Points, in no order, along strands that fork and pass close to each other.
In the rows, zero is written as 128.
Points whose rows are less than 132 apart are linked; no others are. Some points are linked to none.
z21: [123 142 142  96  72 165 104 165 163 159 130 132 121  82 153 160  97  92
 114  85 104 126  96 150 117 128 101 112 102 152 101]
z493: [145 108 161 131 147  99 126 172 116 183  33 170 121  68  94 129 126 125
  82  87  65 154 137 104 112 153 115  95 143 166 107]
z417: [143 157 108 130 145 168 110 129 131 116 141 166  97 124 109 130  85 115
 130  83 141 147 178 158 128 127 126 106 144 127 163]
z424: [112 106 122  71  80 111 124 136 114 153 104 128 121  77 112 168 134 153
 114  92  83 107 110 143  63 143  73  89 159 120  99]
z88: [134 106 139 152 176  90 123 159 101 203  99 116 102 125  84 118 136 105
 120  94 121 170 133  91 153 160 152 165 158 183 136]
z561: [115 125 139 119 122  98 161 178 140 143 139 122 129  92 122 160 150 104
  95 132 120 204 147 136 156 147 133 140 103 124 105]
z76: [ 98 161 142 114 144 137 158 165 140 142 119 160 167 199 174 106 124 103
 154 138 187 136 175 129 119  90 150  79 126  90 129]
z566: [104 111 159 137 156  89 158  98 129 128  69 115 150  81 175 129 134 150
 136 223 122 105  92 120 154 144 105 183  87 139 106]
z628: [112 123 134  98  89 154 129 126 130 110 106 164 135 159 173 123  97 158
 147 113 115 100 162 140 103 126  99  91 146  51 145]
z224: [153 125 119 101 117 101 135 157 146 142 124 119 127  84  68 142 127  90
 105  96 123 149 143 144  75 140  68 148 171 170 126]
z584: [ 98 170 137 138  95 150 149 130 184 118 134  98 117 123 109 156 154  82
  68 109 143 157 130 146 105 125 151 137 107 169 104]
z980: [102 133 113 101 120 147 142 155 124 165 135 106 122 148 123 133  75 147
 131 118 106 116 143 136 113  95 104 132 123 111 151]
z836: [122  96 158 146 123  86 134 120 102 169  64 125 117  92 126 135 139 170
 105  85  65 130 132 100 109 145  88 202 117 137 115]
z937: [ 77 163 150 153 110 188 138 137 171  78 110  68 174 175 155 138 133  48
 131 136 146  93 158 172 101 148 146  96 118 180  89]
z472: [130 202 150 137 187 117 198  74 105 130 156 115 189 143 124 100 138  96
 123 164 167 127 109 148 178 101 130 120 118 144 152]
z206: [120 151 187 129 111 122 170 133 163  78 148 126 184 109 174 120 140 128
 161 191 168 107  86 155 133 125 108 128 124 161 146]
z371: [178 107  93 166 160  67 115 145  87 163  94 123 104 103  73 127 127  98
 108  69 145 198 141  85 110 137 136 137 159 152 143]
z842: [119 184 137 173 155 124 171 142 140 143 144 171 205 227 156  83 127  70
 145 149 194 139 153 151 103 102 156  69 115 129 128]
z839: [116 170 161 150  77 178 150 113 132 142 114 115 201 187 187 147 103  40
 121  73 118 115 153 159 109 127 130  66 108 161  98]
z631: [149 165 111 129 166 112 152 108 113 168 205 120  90 128  73 133 180 112
 143  88 140 120 114  94 183 149 164 137 169 160 118]
z402: [172 103  74 121 132 165  96 118 117  95 164 138  80 153 112  85 125 197
 160 126 170  90 162 126 135 120 142 153 122  98 144]
z557: [121 177 150 147 100 163 179 110 107 132 131 122 199 147 171 158  85  71
 115 117 116 140 129 164 127 120 110 101  69 168 143]
z783: [114 145 146  96  55 145 117 154 184 148 133 124 136  99 147 128 112 135
 132 121 149 130 103 137 122 136 129 135  97 123 127]
z423: [111 131 144 112 104  87 127 144 134 155  97  85 119  96 136 153 132 141
  90  76  86 142 117 114 104 103  90 168  94 124 115]
z158: [120 111 158  81  69 187 167 142 111 115 117 155 162 146 154 145 107 134
 127  98 103 124 165 121 114 105  81  95 141 101 116]
z348: [129 176 142 115 124 162 141 159 118 153 121  84 152 117 102 141 114  70
  95 105  94 140 134 188 132 136 121 150 125 173 161]
z739: [ 82 142 150 119 133 143 157 166 164  82 135  83 111  90 148 151 145 119
 133 114 110 123 134 160 129 117 104 148  88  97 102]
z892: [138 157 100 152 142 124 119 100 134 149 172 140 147 164 114 136 123  81
 114  96 142 133 137 110 164 159 134 156 110 143 179]
z772: [138 137 119 126 112 193 131 134 116 130 123 195 192 211 145 113 120  64
 134 113 170 135 217 172 112 157 157  95 133 122 128]
z7: [185  97  74 140 159 134  93 114 127  55 201 125 127 169  97 125 152 149
 142 139 143 126 133 100 192 115 194 119 119 137 125]
z929: [117 175 154 104 163 120 174 136 145 116 161 140 161 189 177  80 150 129
 200 145 192 100 166 111 146 128 132 100 130 101 137]
z820: [121 126 163 138 114 180 171 151 130 124 156 150 218 189 155  88  86  87
 158 134 192 138 141 151 125 127 121 115 141 131 143]
z65: [176  63  78 154 107 103  64 166 134  95 147 147 106 135 113 148  97 154
 113 139  82 167 140 120 119  97 146 107 147 123 122]
z451: [ 98 185 155 110 168 128 160 114 159 128 164  77 162 158 138 120 125  89
 131 154 143 126 138 153 147 121 118 127 118 135 145]
z565: [ 98 134 165 129  95 140 146 127 167  94 157  78 124 111 128 156 155 142
 154 131 146 141 124 150 135 148 139 145 148 187 116]
z693: [108 136 187 133 165  66  84  78 129 150  60 112 119  88 131 108 187 172
 145 162  92  92  82 115 153 199 156 166 137 141 117]
z864: [132 122 123 126 123  97 118 102 166 127 147 146 122 157 137 136 100 148
 117 135 104 131 121 150 134 110 128 148 191  82 145]
z174: [ 67 123 112 144 128 144 140 134 170 103 114  85 139 101 132 162 124 104
 105 171  97  76 100 104 146 150 112 147 104 179 117]
z603: [120 114 104 122 120 117 149 129 166 150 103 112  74  88  95 144 117 143
  81  73 134 115 129 143  72 117 115 107 170 107 129]
z653: [179  40  61 133 102  95  64 138  65 160  99 150 118 102 105 138 109 169
 100  81  91 128 114  91  61 124  93 105 128 103 104]
z46: [140 137 125 148 115 146 149 171  94 168 122 134 144 119 111 140 108 104
 110 124  97 162 117 151 155 145 161 136 153 150 175]
z931: [119 166 127 128 121 130 147 119  98 168 105 157 109 126 128 144 101  73
 120 135 116 181 140 111 143 131 107 131  84 169 159]
z37: [133  94 117 130 102 118 130 139 123 164 121 148  95 104  90 119  78 138
  80 104  82 172 144  94 119 100 104 138 114 112 113]
z291: [ 92 146 142 138 159 140 144 138 158 143 143 120 152 110 138 137  96  86
 141 131  93  98  99 130 156 144  99 167  96 173 143]
z597: [153 133 137 143 132 157 174 100 149 125 160 126  80 147 126 123 147 132
 132  82 181 131 194 154 140 138 162 113 172 121 132]
z747: [141 162 114 139  89 166 131 141 110 142 122 148 167 218 159 130 115 110
  98 109 158 157 148 112 107  86 175  85 113 109 180]
z228: [128 143 178 111 172 114 101 104 122 184 115 139  98  71 125  81 128 154
 152 162 119 131 119 125 164 162 126 183 105 147 127]
z709: [117  80 134 137 137 129 105 127  90 172  86 189 130 107 111 110  94 182
 144 148  79 135 115 145 126 151 118 182 155 109 119]
z742: [ 97 178 153 138 118 148 122 138 144  90 139  79 162 118 144 169 130  68
 107 193 101 148 132 167 118 131 134  91  89 184 126]
z247: [ 97 134 192 146 177  83  97 100 143 137  86  93 145  89 156 103 140 125
 152 168 108  83  56  82 174 189 145 155 122 156 136]
z242: [133 133 126 126  72 196 122 156 108 153 132 168 193 188 133 127 114  65
 112  76 150 160 188 151 119 132 162  64 106 102  87]
z835: [139 122  81 138 115  85 121  73 118 117 118 128  70 130 112  94 133 202
 150 107 120 137 135 132 112 164 106 138 132  43 129]
z166: [118 132 165 126 122 113 158  97 140  82 132 103 150  99 170 129 151 143
 165 222 156  99  83 122 131 122  98 183 111 166 112]
z376: [131 146 126 103 132 140 143 179 132 120 106 117 122  84  96 171 144  70
  83 115  80 134 136 175 101 119  91 143 146 173 115]
z246: [ 98  62 180 105 104 147 107 150 115 170  62 134 117  52 123 142 123 103
  66 128  56 124  91 102 128 144 107 102 118 147  79]
z841: [126 108 100  76  83 122 106 141  87 162 103 169 127 137 150 168  97 125
 154 116 103 144 107 125 114 107 101  92 141  99 121]
z177: [141 186 143 106 129 169 147 144 155 123 146 140 126 129 147 127 156  74
 108 111 157 138 131 168 139 128 128 159  81 107 158]
z250: [156  91 118 151 164  66 115 138 105 159 110 143  68  80  80  85 152 176
 120 113  93 149 115 117  83 181 107 139 159  85 126]
z273: [104 130 136 124 144 106 138 132 156 117 139 125 102 101 137 159 159 154
 119  67 119 128 128 127 117 110 107 171  99  82 111]
z819: [190  92  90 178 150 102 110 100 105 104 165 129  88 135  90 137 131 131
  99  78 140 160 163  95 152 127 147 139 152 141 145]
z525: [ 90 121 158 127 137 112 107 136 140 129  69 104 119  81 161 137 121  84
 158 173  99 107  77 103 158 201 108 133 111 152 139]
z989: [172 118 118 149 145  90 136 160 109 153  97 178 151  66  64 140 116 101
  70  75  78 175 155 116 104 138 108 105 161 163 134]
z474: [184  97  92 161 131 127  74 134 147  55 132 103  78 164 123  87 143 172
 141  63 164  96 181 130  85 111 166  97 168 120 121]
z947: [ 83 182 169 149 145 129 130 109 163  76 134  56 158 123 141 126 108  89
 140 195 147 143 108 156 140 115 113 110 100 169 123]
z359: [ 79 118 138 106 135 124 135 138 180 103 128  94  82  78  96 160 175 139
 100 112 133 106 114 153  71 127 115 127 153 136 109]
z707: [112 139 147 120 150 136 152 108 168 139 161 141 149 134 166 104 105 132
 154 149 163  79  97 142 134 113  96 161 114  91 146]
z731: [162 168 145 106 134 127 137 110  97 129 187 148 106 133 134 111 162 183
 195 109 124 107 106 143 159 105 141 183 146  81 126]
z189: [114 106 151 138 153 119 168 138 141 151 170 148 134 116 147 147 111 116
 125 163 130 180 153 126 168 134 129 138 110 107 131]
z287: [144 199 160 119 184 100 138  80 122 159 176 136 121 103 121  98 127  88
 160 144 128 136 110 108 209 146 146 143 102 154 118]
z282: [111 132 137 115 117 135 129 110 119 112 111 173 150 156 176  84 111 192
 193 147 164  98 149 163  89 127 116 102 129  46 147]
z862: [ 97 149 155 145 104 149 174 122 174 132 183 138 155 188 166 144 143 133
 138 103 153 120 144 112 123 109 148 136 145 146 138]
z737: [110 110 116  94  78 117 114  95  90 175 136 146 123 157 139 110 114 190
 144 146 107 151 118 139  66 137  78 186 122  88 108]
z723: [109 173 111 137 101 159 138 112 147 124 138 157 185 164 131 159 122  65
 101  74 120 127 139 140 143 171 122 126  94 119 179]
z321: [ 87 146 135 116 139 147 157  79 140 128 122 128 168 168 123 109 119  93
 125 138 224 148 103 113 155 132 137 124 139 119 165]
z684: [ 97 111 120 157 106 109  67 162 148  67 100  63 127  77 111 164 158 133
  87 177  97 127 113  93 120 129 131 161  93 139  84]
z562: [152  95 126 157 113 156 111 121 148 107 147 133  73 172 140  97 128 162
 139  93 167 127 197 138 103 114 167  97 180  96 132]
z330: [133 118 116 147 105 158 141 131 159 127 159 185 153 209 168 137 118 125
 139 106 163 113 153 106 117 115 171 116 172 113 135]
z444: [103 146 121 167 123 140 123 151 164  97 121  62  98  79  94 152 160  70
  73 151 138 152 118 143 121 151 146 128  85 166  87]
z833: [155  90  82  74  90 102  90 136  74 182  96 144 124 108 110 158 116 140
 116  71  90 125 115 115  89 100  76 110 150 103  97]
z437: [127 196 146 178 147 149 197 131 145  97 145 127 206 157 155 112 140  68
 136 143 153 103  89 176 141 128 110 132  65 151 133]
z954: [147 145 169 137 145  77 132 135 132 161 107 140 105 117 132 120 129 110
  86 132  62 168 132 100 155 135 121 163 130 140 154]
z754: [ 98 160 168 127 133 173 154 108 175 109 122 169 175 163 181 122 167  80
 123 124 193  94 156 156 120 141 172 126 136 121 137]
z642: [141 149 148  91  74 172 114 138 126 157 127 133 142 132 176 151  72  91
 141  77 123 157 150 160 121  96 106  73 110 139  96]
z837: [132 124 141  65  74 125 121 164 145 128 131 137 120 125 130 169 140 101
 128  62 107 130 136 127  68 121  73  70 171 135  93]
z650: [100 162 132 131  75 178 124 104 156 115 102  89 187 167 133 166 132  34
  97 104 123 121 156 201  96 137 133  86 104 178  82]
z910: [134 100  97 132 116 179  94 155 106  80 130 151 165 205 154 127  96 123
 112 140 154 132 142 109 116  87 167  58 106 103 163]
z111: [125 128 122 157 146 137 162 146 101 116 142 148 210 184 125  78  64 121
 155 162 191 157 126 145 140  96 111  80 147 112 166]
z470: [159 156 146 113 183 109 113  92 117 170 161 173 112 100 112  76 110 134
 170 157 111 107 114  95 197 151 125 162 104 112 130]
z781: [125  77 156 149 157  80 114 138 113 186  79 144  85  74 109 100 157 149
 101 113  60 128 117 123  55 204  88 156 139  97  74]
z35: [157 111 117 142 170  93 140 126 104 188 138 128  75 109  98 127 162 128
 149 121 141 141 119  97 172 159 159 164 166 141 128]
z872: [124 158 166 108 154 137 153 113 160 103 131 115 112  94 168 136 153  95
  89 171 149 130 125 145 163 140 130 155  68 117 133]
z891: [163 162 116 105 164 140 128 129  70 108 202 147 130 160 102  97 148 161
 203 128 136 102 112 110 190  95 151 124 149  94 127]
z691: [130 105  73 132 106 101 117  90 116 103 103 142  81 173 125 132 129 211
 151 133 131 140 149 118 100 116 131 102 136  74 140]
z124: [123 109 139 138 163  77 158 159 149 141 127 117 108  65  79 134 177 109
  80 113 121 162 123 105 129 142 118 167 121 126  95]
z716: [152 152 163 143 153 123 124  72  92 138 165 134 126 132 138  99  84 141
 147 140 117 155 131 117 169 103 133 150 148 142 175]
z619: [134  62  82 121  99 144  95 142  91 125 128 150 142 162 132 167  95 165
  93 129 130 128 137  99 130  89 161  90 114  89 156]
z114: [140 111 102  93  52 111 114 169 156 173 127 126 115 108 103 134 116 161
 132  84 142 148 117 115  97 139 108 130 131 108 108]
z415: [149 163 134 140 168 153 153  87 119 115 170 160 133 177 138  68 120  96
 160 130 196 124  86  96 168  78 132 124 134  93 144]
z215: [148 154 118 154 142 167 125 144 129  87 120 215 166 203 169  67 129  83
 158 137 170 109 202 126 126 134 165 105 156 102 138]
z299: [206 103  64 175 134  97 114 138 145  66 163 100  92 142  84 114 147 148
 114  69 161 141 169 103 100 121 141  96 144 134 155]
z654: [149 111 102 112  93 150 132 134 166 155 129 134 105  98 127 159 112 105
  61  45 139 124 153 131  90  98 112  89 122 122  91]
z911: [ 98 120 127 125  99 132 147 100 153 160 104 142 154 122 148 134  78  90
 109 159 136 134  83 104 139 148 114 114 127 146 151]
z428: [ 63 130 123 145 130 108 132 113 158 116  94  77 115  90 112 125 164 161
 138 176  88  79  85  98 152 146 124 185 122 146 111]
z44: [ 93 149 149 125 101 164 169 157 159 141 136 131 140 160 126 164 151  87
  96  96 143 148 173 165  89  90 152 110 129 163  89]
z917: [169 131  83 107 180 119  81  94  41 105 168 123  96 148  87 116 156 187
 184 139 127  99  91 109 170  89 178 130 144 102 121]
z884: [135 138 140 112 107 143  76 167 120 110  88 101 138  59 110 178 153  82
  61 122  75 117 107 122  94 124 107 144 114 211 103]
z816: [115  75 154 128 171  88  78 153  98 212  77 130 104 112  95 106 125 141
 138  96 102 149 125  85 114 178 133 160 140 141 130]
z366: [151  78 104 125 104 107 105 140 144 120 160 143 101 165 109 143  98 151
 116 105  98 136 153 137  94 105 104 115 175  86 120]
z840: [179 110  87 147 159 131 115  95 122  52 172 121 145 201 140  93 135 160
 178 169 184 103 113 103 178  91 194  96 139 113 118]
z539: [157 113  83 124  89 210 118 172  70 145 128 141 143 177 112 146 108  95
 103  82 155 158 177 151 113  99 159  57 116 123 128]
z867: [107 136 135 168 136 135 147 135 130  61  97 122 188  86 167 151 132  69
 117 210 138  97  65 131 153 138 115 132  94 162 132]
z461: [122  80 142 126 106 127  93 141 120 185  90 167 120  84 123 126  72 114
  93 107  55 145 115  89 148 141 102 122 125 109 104]
z123: [160  88  78 111 161 163  94  88  85 102 166 144 100 149 103  72 134 192
 163 192 169 110 114 100 153 111 137 145 119 104 157]
z624: [134  82  93 145 108 121  76 115  72 144 123 131 137 155 147 104  59 186
 161 154 129 126  90 120 107 111 125 125 122  95 177]
z266: [137 134 102 121 100 163 161 164 116 139 122 133 130 167  98 151 122 127
 104  84 153 163 203 152  95 103 153  91 150 132 119]
z637: [124 109 110 118 135 113  92  87 105 170 153 126 116 161 133  91 101 179
 165 155 150 126  98 131 113 131 102 171 135  70 137]
z976: [133  73  96 119 115 108 105 154  73 187 109 140 118 147 148 141  82 153
 174 161 112 154  99 119 121 121 122 122 152 104 135]
z668: [155 108 117 138 160 129 119  79  70 119 183 146 130 148 126  74 130 225
 181 186 158 103 113 148 147 101 146 124 125  69 121]
z661: [178  59  69 126 110 110  55 135  88 115 128 156 102 105 106 141 109 182
 125 109 115 123 135 145  50 135 107 110 146 102 150]
z105: [ 92 137 144 117  72 173 161  87 178 120 119 142 158 150 126 126 115 100
 103 149 170 154 111 133 127 125 141 137 150 145 130]
z394: [120 126 139  74 137  92 118 154 134 162 130 139  79  86 105 151 163 146
 136 151 128 149 134 155 104 147 110 171 129 135 120]
z150: [ 85 117 161 126 131  72  88 130 131 182  51  99 125 105 130 120 156 167
 113 155  70  99  83 132 111 195 140 160 155 137 134]
z429: [ 94 116 154 155 147 101 112 158 161 111  99  79 103  56 105 129 168 110
  84 138 100 150 115  89 142 152 137 159  90 165  89]
z338: [115 156 149 158 171 108 185 109  99 143 152 134 190 152 128  91  85 108
 142 165 155 140  76 127 148 114 103 104 138 144 185]
z319: [147 154 136 132  98 145 173 129 156 112 131 113 136 151 117 132 143 117
 106  78 157 153 223 182 118 151 150 102 161 138 139]
z391: [157  45  64 105  81 152  66 153 104  85 108 106 130 164 117 146 111 178
 110 100 113 119 131 104 100  93 149  54 131 118 121]
z675: [125 160 175 140 180  96 143  91 130 150 136 131 134 123 137 112 148  84
 114 171 108 146  91  98 176 132 131 165 135 159 142]
z298: [ 92 114 172 118 143 109 154 126 141 147 106 124 148  67 163 143 114 127
 113 195 130 148 122 142 156 133 132 137  88 118 131]
z669: [167  95  99 149 126 157 104 129 147  58 151 160 137 223 158 101 140 135
 161 151 168 109 154 114 134 117 189 114 178 116 133]
z482: [ 83 121 167 118 138 162 147 152 170 138 159 110 169 119 177 143  97 127
 141 155 159  94 103 155 115  92 121 157  99 129 102]
z852: [189  50  75 143 120 158  89 168 111  30 147 113 117 134  93 121 134 146
 123 125 122 148 159 140 114 113 151 111 107 182 136]
z404: [150 136 102 116 185 121 124 108 121 141 172 177  78 129 134 106 112 149
 167 155 132 103 136 127 163 118 117 138 112  77 141]
z714: [199  83  59 165 127  76 108 130 139  92 141 106  69 112  88  96 128 195
 129 103 120 115 141 110  97 139 128 116 158  99 138]
z586: [121 116 157 128  88 139 144 123 149 113 103 135 180  94 181 146 100  71
 102 194 139 119  71 109 129 138  94 118  92 154 123]
z434: [159  95  77 117 160 136  83  90  86  59 136 129  84 153  86  83 167 190
 171 179 117 116  83 124 153  97 166 146 112 122 111]
z285: [179 108  62 150 150  94 109  73 107  94 148 114  34 139  87  86 154 192
 134 125 132 114 137 131 126 124 139 124 141  56 107]
z648: [159 121  97  98  80 188 105 144  88 156 111 136 154 155 165 136  77 115
 147  82 148 128 161 125 135  84 120  56 118 100 106]
z156: [102  87 118 113  60 127 108 162 140  96 103  66 128  80 125 171 154 129
  91 130  92 100 104  81 109 135  88 144  93 146  67]
z794: [148 191 154 168 164 119 195 139 149 122 173 166 209 185 162 101 154  67
 129 142 185 120  95 168 124 114 136  97 100 110 149]
z274: [104 159 133 130 146 130 116 137 167  99 136  57  65  61  99 143 184 119
 106 135 153 112 116 147 124 136 151 124 116 162 112]
z517: [144 135 106 143 144 104 120 126 115 129 187 121  79 121  51  92 158 201
 154  80 119 111 116  89 137 109 143 120 159 109 136]
z511: [148  75 104 107 120 118  92 163 106 164 129 156 108  82  88 137 100 161
 112 102  92 115 135 135  97 165 100 120 169 124 158]
z766: [156 142 107 132 146  93 111  37  82 146 141 135  75 123 116  83 150 188
 153 106 106 105  96 119 142 162 126 177 137  50 121]
z82: [123 158 188  89 137 148 159  98 148  82 147 155 156 135 169 122 170 118
 154 146 187 122 149 165 154 123 149 143 149 107 130]
z993: [101 140 144 127 180  85 124  57  81 166 102 154 125 127 134  88 113 181
 157 163  99 123 110  85 138 129 104 168 110 111 156]
z905: [158 126  86 158 176 105 118 125 112 148 116 135  84 114  58  90 134 167
  90 117 108 152 139 105 179 105 173 151 132 112 144]
z689: [ 90 138 135 167 159 121  76 143  94  79  97  73 120  73 135 151 155 132
 131 226 123  96 130  84 155 149 146 135 106 173 138]
z497: [120 148 145 164 151 126 111 108 112  76 124  51 145  83 141 141 162 115
 161 204 155 110 106 114 192 171 164 142 113 194 128]
z670: [ 96 135 136  94  76  93 126 117 147 147 109 120 117 138 144 163 162 173
 139 111 113 116  99 138  87 141 120 151 168 117 145]
z450: [100 160 158 113 179 127 121  97 169 125 160  96 135 109 146 121 130 116
 137 157 124  58  81 116 158 132 111 184 110 140 141]
z763: [173  89  85 162 156 110  97 127 134  92 185 133 118 172 126 136 100 149
 140 160 103 142 139 119 159  97 175 117 147 124 147]
z686: [123 108 163 104 124 107 125 163 112 151  72 124 137  57  97 142 127  85
  67  85  46 161 126  88 110 130  83  90 121 169  83]
z413: [111 148 157 107  87 118 151 116 141 121  96 108 151 150 191 176 143 142
 156 113 155 120 118 132 112 124 129 153 135 125 151]
z337: [160 152 119  93 120 109 152 141 153 134 132 127 109 105  97 150 153 108
 112  88 165 167 178 158 116 162 124 133 152 150 144]
z902: [162  80  80 140 153 168 103 150 124  30 160 102 128 188 114 112 152 143
 141 126 155 136 162 133 152 103 187 126  96 168 119]
z192: [ 66 183 146 120 134 145 148 118 196  98 122  73 150 180 153 119 141  89
 147 143 158  90 168 136 114 129 124  99 121 165 124]
z237: [109 169 162 129 160 106 129  84 124 109 128 100 170  78 148 128 150  90
 161 169 186 123  76 126 195 159 139 139  90 182 143]
z212: [112 137 159  95  77 151 139 147 104 136  82 115 153  92 158 158 129  94
  99 173  53 128  97 107 133 107  94 118  89 183  96]
z385: [172 160 119 130 152 116 162 109  97 146 185 133  70  96  54  97 157 164
 142  90 102  95 107  91 184 129 157 131 176 127 102]
z533: [ 83 145 160 100 114 167 162 170 146 148 135 163 163 163 164 164 130  99
 119 125 147 139 163 143 109 108 145  66 124 118 111]
z646: [ 97 124 119  99  97 146 130 186 169  87 129  65 140 111 135 176 147  93
  95 126 112 113 143 120 125 122  94 139  77 129  77]
z859: [131 149 116 104 145 110 105 113 137 150 186 112  99 152  87 106 130 194
 148 112 141 121 157 116 125 106 126 136 144 128 155]
z877: [ 97 121 179 124 134 144 128 166 118 165  49 131 113  78 135 134 136 110
  91 160  60 129 105 110 127 123 127 143 104 171 109]
z612: [142 132 178 131 181 102 118 100 128 171 141 119  71  49  91  87 159 169
 144 116  99 108 124 151 137 161 128 179 136 146  88]
z960: [119  99 178 155 198 104 117  82 101 171  71 139  67  87 109  94 152 165
 130 120  70 116 131 141 138 170 125 186 144 122  88]
z332: [ 91 110 124 102 108  83 123 141 118 160  60  99 103  86 120 157 149 165
 118 113  83 110  84 149  83 170 113 131 161 113 135]
z364: [123 179 135 171 132 163 152 139 137  35 127 118 219 132 176 157 145  65
 127 181 138 102  83 157 131  95 113 135  89 170 135]
z395: [133 134 140 116 136 126 177  86 116 146 125 100 103 137 139 128 157 131
 145 127 154 109  88 114 163 121 133 181 164 108 143]
z325: [175 133  79 169 179 130 108  83  86 135 174 118 115 168 105 128 112 113
 114  99 137 128 154 105 186 122 159 149 127 138 172]
z341: [149 126 100 163 140 146 119  91 130 118 147 173 121 159 158 104  72 118
 140 147 181 139 104 108 136  87 128 113 110 101 153]
z309: [116 147 126 171 138 136 107 163 122  79  84 110 121  72 118 157 154  88
  94 211  78 120 142 107 138 156 131 124  90 202 112]
z966: [124 144 150 132 113 130 117 108 118 132 154 149  82  93 125 114 147 191
 170  80 138 126  87 158 121 138 134 153 141  70 137]
z955: [152 120  66 115 120  98 115 146 116 162 132 151  97 143 108 142 104 132
 144 131 134 147 162 101 130 138 119 136 135 149 152]
z939: [108 137 118 102 101 108 125 151 161 167  97  65 103  78 108 137 109 100
  78 107 130 134 120 130 115 162 118 109 117 162 132]
z908: [102 172  96 130 138 130 163  95 179 121 135 135 116 138 111 134 126  98
 156 104 156 144 133 142 175 140 138 145 136 129 109]
z243: [141 124  84 167 143 124 133 141 109 120 156 147 163 185 146 156  68 130
 132 140 111 151 160 120 148  80 144 105 116 138 155]
z368: [133 140 148 134 155  72 122 114  88 180  83 136  99 126 129 107 127 173
 125 115  70 140 133  91 138 131 104 186 131 127 165]
z613: [112 136 161 117 109 168 156 149 175 124 138 112 214 153 180 119  88  81
 136 154 178 103 119 170 109 112 105 122 124 135 108]
z271: [123 130 113 126 130 119 149 123 110 120 153 145 138 161 143 101 139 223
 203 156 155 111 131 133 134 111 141 114 129  54 144]
z558: [115 123  90 139 110 155 142 106 128 166 114 165 106 141 125 130  71 114
 112 149 149 142 112 112 127 115 146  87 138 117 167]
z878: [159 116 110 108 102 108 122 168 151 113 153 146 111 130  78 125 110 111
 114  72 114 155 159 129  66 121  71  99 176 117 117]
z590: [121 152 119 105 132 127 134 151 141 127 169 141 120 186 138 116 131 172
 186 129 156 113 171 107 118 121 136 102 134 100 164]
z921: [120  95 118  66  82 156 150 142 111 156  97 133 142  98 125 184 129  91
  80  97 103 110 135 105 135 135  74 131 116 143 106]
z367: [129 128 118 109  87 152 178 159 111 183 128 161 200 146 159 179 120  86
 104 140 149 150 115 136 138 119 153  70 110 127 136]
z477: [128 120 136 140 119 121  91  99 145  99 130 145 149 160 140 130  74 173
 124 100 129 150 164 140 142  87 157 127 153  80 151]
z389: [112 139 144  96 125 143 141 136 157 115 137 159  99 145 123 115 156 184
 148 119 135 116 165 171  99  94 135 144 157  72 109]
z991: [156  53  92 140 124 154  63 171 119  62 122 107  90 166 126 134 126 177
 134  87 146 102 156 133  68  84 166  89 144 132 124]
z358: [110  94 169 138 162  99 109 114 113 135  63 122  62  50 116 121 170 127
 106 139  67 115 114 142  89 173  88 171 122 132  92]
z240: [ 90 131 124 123 150 118 152 116 131 143  94 136  99 100 115 131 158 134
 144 121 103 100  80 105 150 150 114 186 137 123 143]
z147: [147 115 133 160 124 119  81 176 123  71  71  94 118  29  93 148 147  97
  67 157  72 115 145  95  96 145  98 120  97 202  77]
z318: [106 121 128 138 104 107 141 111 118 148 123 140  91  82 130 124 134 196
 190 125  96 138  96 170 110 160 108 170 135 113 102]
z712: [153 104 103 143 158 116 145  94  93 156 147 114  75 156 123 133 133 147
 148 147 168 143 109 105 160 105 168 150 170 103 152]
z469: [105 149 147  96  84 173 144 163 120 127 149 117 172 121 135 173 135  67
  95 160  77 132 125 148 124 131 108  83 100 181 108]
z812: [ 61 115 158  92  81 145 119 133 166 128 119 123 141 133 157 162 151 172
 120 119 118 104 100 158  66 112 127 126 139  92 105]
z847: [141 157 123 161 149 164 146 122 118 108 163 133 142 190 127  95 108 101
 154 123 174 142 171 150 159 128 168  82 139  96 162]
z786: [142 164 190 117 141 103 169  97 150  95 168 160 207 147 171 112 152 136
 162 155 197 106  97 141 154 133 111 131 163 143 144]
z160: [165  69  60 123 129 105  92 114  98  57 104 105  85 166 151 133 132 202
 166 171 123 125 156 140 113 122 152  95 106  98 142]

A fork is a point with three links. Follow the links from the first point to the second and name the forks in between, in order.
z451 / z359 | z35 z590 z76 z533 z44 z444
z246 / z816 | z451 z35 z88
z911 / z862 | z76 z533 z44 z266 z319 z224 z878 z366 z763 z7
z44 / z206 | z444 z429 z298

Follow the links from the first point to the second, and from the first to the third. Name the last point that the two ways share.
z391 / z402 / z993 | z44
z474 / z624 / z415 | z319
z285 / z917 / z330 | z319
z613 / z812 / z243 | z878
z415 / z7 / z497 | z224
z654 / z385 / z46 | z44
z437 / z525 / z783 | z266
z661 / z291 / z46 | z224
z82 / z371 / z368 | z429
z839 / z631 / z37 | z451
